A landscape with many valleys, sampled at points; each row gives a point and its height.
A ball rolls from a point to whichever of its 2 nearest points has the largest drop for the distance, and stops where none of them is lower. Distance is the straight distance between rows; heights are no part of it.
dor (h 652): [141 135 155 116  99  73 112 106 157  98 107 127 153 169 123 129 117  92
 129  67 171 146  65 149 136]
defu (h 433): [123 125 128  94 151 101 205 104 101 124 128 157  69 165 192 145 139 146
 131 118 119 126 115 103 103]
Lipu (h 344): [123 113 119  96 102 140 140 100 114  86 173 101 126 105 140  98 105 123
 107 126  86 149 177 109 101]
Vagof (h 756): [113 173 137 163 140 174  72 130 140  90 123 157 163 108 116 124 122 132
  88 146 192 123 101 132 183]
vuvu (h 283): [123 149 152 109 191 103 117 133 144 154 155 121  86 165 121 131 121 182
 128 113 149 122 126  59 119]
lun (h 775): [125 171 146 152 137 184  86 146 135  95 118 129 170  90 124 143 154  88
  82 126 183 130 108 193 156]
Pudi (h 210): [110 126 127 140 147 217 133 119  70  80 129  95 108 121 139 148 110 167
  70 128 111 128 109 129 144]
pizup (h 494): [115 133 128 166  95  63 111 123 132 109  95 184 165 160 161  68 107 157
 144 152 150 125  90 109 158]
Vop (h 727): [106  95 150 134 152  85 116 135 157 105  87 137 128 149 124  69 138 105
 104 139 146  51 126 159 114]
Toso (h 386): [115 155 103 145 104 177 167 114  95 127 149 127 116 117 167 166 140 151
 105 132 125 184 158 140 123]
Rasi (h 810): [126 132 113 121 136 127  75 141 146 153 127 126 143  74 134 154 130 150
 140 144  88 151 113 159 172]
Turoz (h 783): [ 94  94 147 117 134 129 148 113 138  92 141  88  77 162 128  79 121 153
  72 129 136  92 116 139  98]
Niv (h 755): [ 90 104 138 135  99  86 115 123 156  73 128 128 117 148 135  81  99 124
  96 123 119  83 120 142 103]
gutis (h 541): [120  96 125 132 132  98 130 128 121 150 113 113 100 127 136 110 103 154
 126 116 111 117 109 111 140]
Vatet (h 441): [143 120 147  86 156 172 132 116  99 129 147  73 108 134 109 178 151 138
 124 100 111 145 125 108 120]
Tezur (h 481): [113 177 123 133 109 129 185 102 141 139 175 137 101 154 128 190  96 106
 130 101 127 176 156  68  78]
perem (h 273): [125 143 116 129 148 227 122 127  87 128 112  90 115 134 135 173 128 147
 102 142 147 145 111 156 164]
soz (h 620): [176 129 152 101 129  85 122 120 149 127 131 122 167 153 100 137 109  80
 149  68 156 127 112 125 120]
nos (h 411): [107 107 115 149 129 123  84 168 117 112 119 162 148  80 173  79 160 145
 133 179  69 123 133 164 160]
fozes (h 578): [115 135 105 137 131 131 165 152 123 173 174 168 138  95 155  82 142  88
 137 164 160 118 207  92  92]
tivin (h 667): [121 159 132 145 134 123  34 164 188  99 100 127 157  81  94 150 149 115
 124 152  86 108 120 197 135]
tevos (h 272): [130 117 143  93 158 116 117 129 143 102 175  93 122 106 125  96 134 143
 106 115  87 133 160 102 118]
tozus (h 741): [121 168 121 175  99 168 175 122 153 137 179 114  82 141 123 143 147 103
  91  84 179 136 169 147 103]
Rup (h 557): [140 120 122 124 137 134 222 129 101 160 150 163 149 126 153  68 149 134
 132 159 148 130 186  73 109]
kiv (h 392): [118 138 119 111 105 150 229 111  53 126 117 166 107 148 209 161 125 156
 129 141 118 151 111 118 105]
Val (h 704): [165 162 144 121 121  90  98 133 135 121 111 150 177 119 138 142 133 137
 151  93 128 196  85 119 157]
nim (h 305): [131 138 136 133  46 108 185 114  81 127 101 164 132 170 157 110 127 171
 140 138 160 175  65 138 148]
vin (h 457): [ 97 145 152 135 161 111 125 141 135 124 127 137  40 137 189 167 134 158
  99 131 116 128 114 117 122]
nogor (h 619): [115 107 111 133  77  92  83 129 163 127 112 127 117 115 135 152 142  84
 120  98 128 103 115 191 110]
fafe (h 702): [123  92 172 128 192 101  97 183 150 101  85 111 128 138  92  79 163 108
 130 150 109  24 131 191 103]
Pupi (h 683): [150 148 153 110 112  93 102 118 141 104  81 121 157 147 110 167 122 132
 143  92 124 175  41 158 156]
roruf (h 531): [133 107 148 140 127 166 101 148 128 100  78 109 155 134 102 111 145  95
 108 129  99  91  83 207 125]
sazet (h 250): [137 125 118  86 154 108 189 127  99 186 150 151 103 117 154 160 163 118
 185 126 129 126 180  61 115]
zofuv (h 787): [153 142 151 117 159 171 107 145 148 127 128 108 158 108 121 124 167  94
  98  94 159 119 128 157 118]
Timid (h 693): [123  93 126 136  72 166 149 116 140 141 147  91 110 125 129 111 154  86
  89  95 154 104 136 187 100]
pimaz (h 399): [131 107 130  91 125 170 186  99  95 102 171  73 111 125 135 152 128 123
  97 101 100 146 170 100 101]
tet (h 407): [122 127 116 185 131 140  63 123 139 146  68 139 113 125 107 165 117 154
 146 157 141 128  59 180 206]
duz (h 362): [122 153 123 131 131 109 139 112 139  91 152 157 146 153 127 136  86 101
 109 109 149 131 121  74  96]
keren (h 203): [132 129 160  71 190  65 145 143 149 154 134 129  84 162 136 108 159 166
 173 136 125 129 113  69 133]
bega (h 300): [129 133  94 129 137 140 169 106 112 202 172 130  97 115 147 192 139 100
 163 128 130 138 207  85  96]
fif (h 803): [125 102 126 110 176 112  65 156 151 179 100 135 160  86  89 156 121  97
 180 150 116  51 138 148 138]
Rut (h 718): [125 119 113 147 127 161 176 134 114 140 156 129 107 110 157 124 151  83
 105 108 166 130 177 156  98]
tefup (h 510): [140  83 126 135 105 104 182 121 100 125 115 127 124 147 115  71 122 160
 119 130 134 121 125 121 122]
mozad (h 520): [149 128 114  81 114  85 213 119 142 127 195 137  98 175 142  83 132  97
 142 128 127 149 185  55  59]
Vil (h 609): [129 104  99 161  66 106 117  88 124 146  81 139 132 137  96 149  96 149
 149 134 147 112  90 150 151]
Kuluv (h 670): [108  95 151 125 168 107  64 206 175 130  98 105  82 121 116 123 161 133
 118 139  80  36 135 198 112]
nizo (h 275): [106 105 126 121 187 179 116 129  78 102 111 119 106 125 164 153 123 161
  92 160  67 109 133 112 147]
Saker (h 472): [124 168  97 117 154 142  97 124 111 147 158 158 195  73 121 154 103 122
 160 140 113 151 146  52 141]
kuv (h 284): [110 129 122 131 102 123 169  97 124  97 131 128 110 160 135 163  93 110
 108  92 157 150 112 135 103]
tun (h 434): [143 129  97 126  83 128 106 116 136 126 132 162 184  78 134  81 105 112
 154 151 118 150 172 113 145]
bido (h 536): [127 120 105 149 104 148 195 110  68 168 115 150 120 142 122  81 113 169
 124 162 142 129 149  90 126]
Bab (h 429): [110 149 131 130 126  92 187 110 157 110 187 147 111 171 140 149  94  81
 107  98 146 134 155  82  47]
kefa (h 348): [118 153 124 113 176 138  63 160 147 119 186  94 150  82 121  89 139 144
 122 124 106 129 182  98 131]
Zuve (h 347): [149 142 100 130 106 171 164 115  98 173 157 139 130  88 130 160 136 126
 140 138 127 170 176 119 127]
zigak (h 402): [141 136 143 167 123 131 135 105 123 155 114 112 148 159  83 121 109 164
 116 120 186 130  89 105 164]
nidob (h 773): [158 115 140 117 178 146 112 151 142 127 140 113 192  92 100  86 158  73
 121 129 151  92 159 119 119]
ziki (h 809): [ 81 121 150 113 149 159 169 110 137  90 161 100  40 161 151 140 117 121
  76  98 120 110 131 125  86]
Mubep (h 324): [121 112 122 132 194 165 126 141  65 142  76 129 131 127 141 108 169 166
 122 175  89 102 110 139 150]
gido (h 738): [134 132 114 126 141 156 185 124 133 146 149 144 145 143 128 127 134  53
 112  91 196  89 166 125  88]
ranu (h 189): [155 129 127  85 142  60 186 121 101 199 125 130  78 135 166 150 127 161
 192 132 117 147 153  74 114]
nimaz (h 637): [ 88 118 109 175  62 166  98 102 117 123 104 128 113 120 124 152  98 164
 112 139 146 137 108 165 164]
zumob (h 758): [113 127 139 107 182 152 141 137 120 114 161 141 164 116 134 122 145  66
 120 117 151  75 166  96  90]
ruba (h 111): [158 131 137  80 159  75 146 134 104 177 120 124 109 141 171 137 162 169
 177 127 109 150 113  86 155]
vot (h 524): [152 125 172  61 173  84 119 120 169  97 125  98 123 170 119 144 151 118
 123  62  99 128  92 127 117]
rirev (h 757): [166 114 106 102  72 116  81 124 163 134 144 101 172  78  87 127 114  94
 165 116 106 182 127 158 147]
Kom (h 475): [115 140 142 115 170  91 146 148 110 117  85 150  92 144 211 123 153 142
 129 143 119 116 114 125 131]
luf (h 734): [ 88 144 137 175 117 125  37 134 165  81 109 156 140  94 116 113 111 154
  91 162 158  99  97 139 181]
Lede (h 556): [150  99 103  70 122  85 172 129 139 139 174  98  81 150 139  73 130 121
 148 118  97 141 212  94  92]
ner (h 376): [122 109 127 183 145 166  80 120 117 123  57 130 138 132  88 173  99 148
 129 163 151 104  74 125 182]
ribe (h 406): [105 143 117 147 158 153 157 125 121 143 117 135  48 143 171 218 110 136
 117 118 141 136 138 114 127]
tuv (h 661): [ 91  84 126 144  65 137 116 123 120 122 123  95  94 112 128 115 124 115
 111 121 115 110 114 212 103]
tozi (h 529): [133 127 124 131 155 122  98 112 148 159 177  81 137 115  69 122 107 133
 149 120 144 119 156  74 132]
togok (h 573): [122 127 181 110 127 154  88 159 168  74  92  85 117 156 119 140 163 105
 113 106  94  92  86 214 108]
Vumuk (h 353): [119 119 146 106  68 134 192 104  21 133  96 157 106 172 183 144 125 171
 150 143 137 165  68 150 112]
mulun (h 484): [131 157 112 112 147 108 217 128 156 128 202 165 122 160 129 104 136  63
 130 110 160 142 191  74  60]
giboz (h 788): [136 126  98 106  85 138  68 131 146 151 166 111 140  56 120 133 130 131
 147 138  79 167 181 151 148]
dagim (h 423): [154 177 129 144 103 169 212 136 100 123 168 142 119 155 139 145 147 144
 114 117 132 210 151 101 113]
zirif (h 579): [182 124 157  50 140  69 128 127 149 107 125 108 159 148 127 110 123  82
 169  88  86 138 114 102 110]
Mose (h 391): [156 117  86 110  84 123 144 130  98 158 156 133 143 101 151  89 134 134
 164 152 106 168 191 128 125]
Dunoz (h 817): [124 116 111 125 141  91  64 141 159 185  97 135 127  85  94 122 144 125
 176 157 108 106 126 146 150]
seg (h 625): [123 135 147 113 151 134  56 182 191  95 121  94 121 118 100 141 168 124
 133 128  57  86 126 218 115]
ruras (h 728): [156 130 115 106  99  61  81 131 164 144 127 126 164 108 123 122 110 112
 181 107 106 172 116 110 136]
dopop (h 603): [142 145 126 120 160 107 145 154 149 171 167 122 129  98 132  97 156 113
 156 121 154 124 175 106 111]
Nup (h 502): [154  83 135 147 138 152 110 150 127 119  85 114 172 106  77  88 146 125
 139 163  86 113 106 177 142]
kobi (h 706): [ 94 135 126 159 118 121  37 150 182 104 131 141 158  84  74 111 103 155
 117 168 116 110 134 172 179]
Raf (h 359): [126 132 137 172  66 112 151 111 103 131 114 147 121 184 112 126 118 169
 119 120 207 150  78 120 168]
bof (h 444): [135 174 103 155 126 175 128 104 102 122 135 167 170 105 118 166  76 131
 130 134 135 142 140  77 137]
rosu (h 455): [ 96 129 116 165  88  94  98 144 121  99 108 187 159 101 175  45 142 146
 129 157 129 129 132 137 163]
Mefi (h 474): [149  90 129 170 124 155  96 165 148 151  69 130 136 122  75  90 162 149
 168 171  80 111  92 225 172]
zag (h 567): [110 147 141 127 132 115  74 117 174 158 175  93 105 115 101 150 117 152
 120 107 133 146 141 116 153]
foni (h 365): [111 117 114 156 136 161 106 146  89 124  84 154 141 107 154 128 142 154
  97 172  91 124  99 173 171]
rit (h 789): [138  88 116 105 163 119  81 136 154 157 131  98 165  97  71 113 139  79
 151 133 119  65 156 136  93]
Begop (h 501): [153 155 118 117 143 129  85 122 121 136 167 114 199 118  76 104  87 141
 145 150 134 150 141  53 143]
fet (h 576): [133  96 136 138 109  79  99 118 159 154  88 109 106 152 123 139 114 122
 154 103 125 105  85 155 135]
nabem (h 442): [124 114 132 181 119 153  86 152 141 131  72 161 143 131  85 116 146 159
 165 160 102 146  44 207 204]
gupe (h 530): [125 132 137 160  76  80 102 121 121  76  85 146 164 147 125  97 100 166
 129 130 121 146  65 137 170]
Muk (h 410): [121 158 124 167 127 154 159 107 114 105 148 148 161 163 110 148  77 135
  99 135 157 121 145  38 114]
Befe (h 333): [140 147 113 155 152 187  92 115 105 111  96 114 119 157 115 192  93 136
  91 148 183 115  95 113 156]
Tidaz (h 477): [152 110 162  84 173 128 151 125 116 118  88  98 120 155 139 146 165 135
 131 103 105 135  98 129 121]
zov (h 355): [134 137 114 139 104 164 157  91  99 142 115 133  94 155 142 223  86 115
 114 112 163 133 114 116 119]
Boto (h 458): [142 181 117 151  96 154 238  95 113 137 155 154 118 157 123 197 117 116
 125 142 148 186 167  90  68]
dipag (h 473): [148 108 113 156  72 105 138 125 136 111 139 133 156 116 115  67 107 116
 137 134 139 142 134 138 134]

For each start below, name the point where the ball stops.
giboz | tevos
tozus | tefup
zirif | tevos
roruf | Pudi
gupe | Pudi

Call two points neighbours if one is among the 2 nearest of the other. Go from one point of each pair to the other, from neighbour to neighbour, staying as low as possible. Name the highest point that can't be avoided.
kuv and nim | Kom
nim and tevos | tozi
Zuve and Bab | Tezur
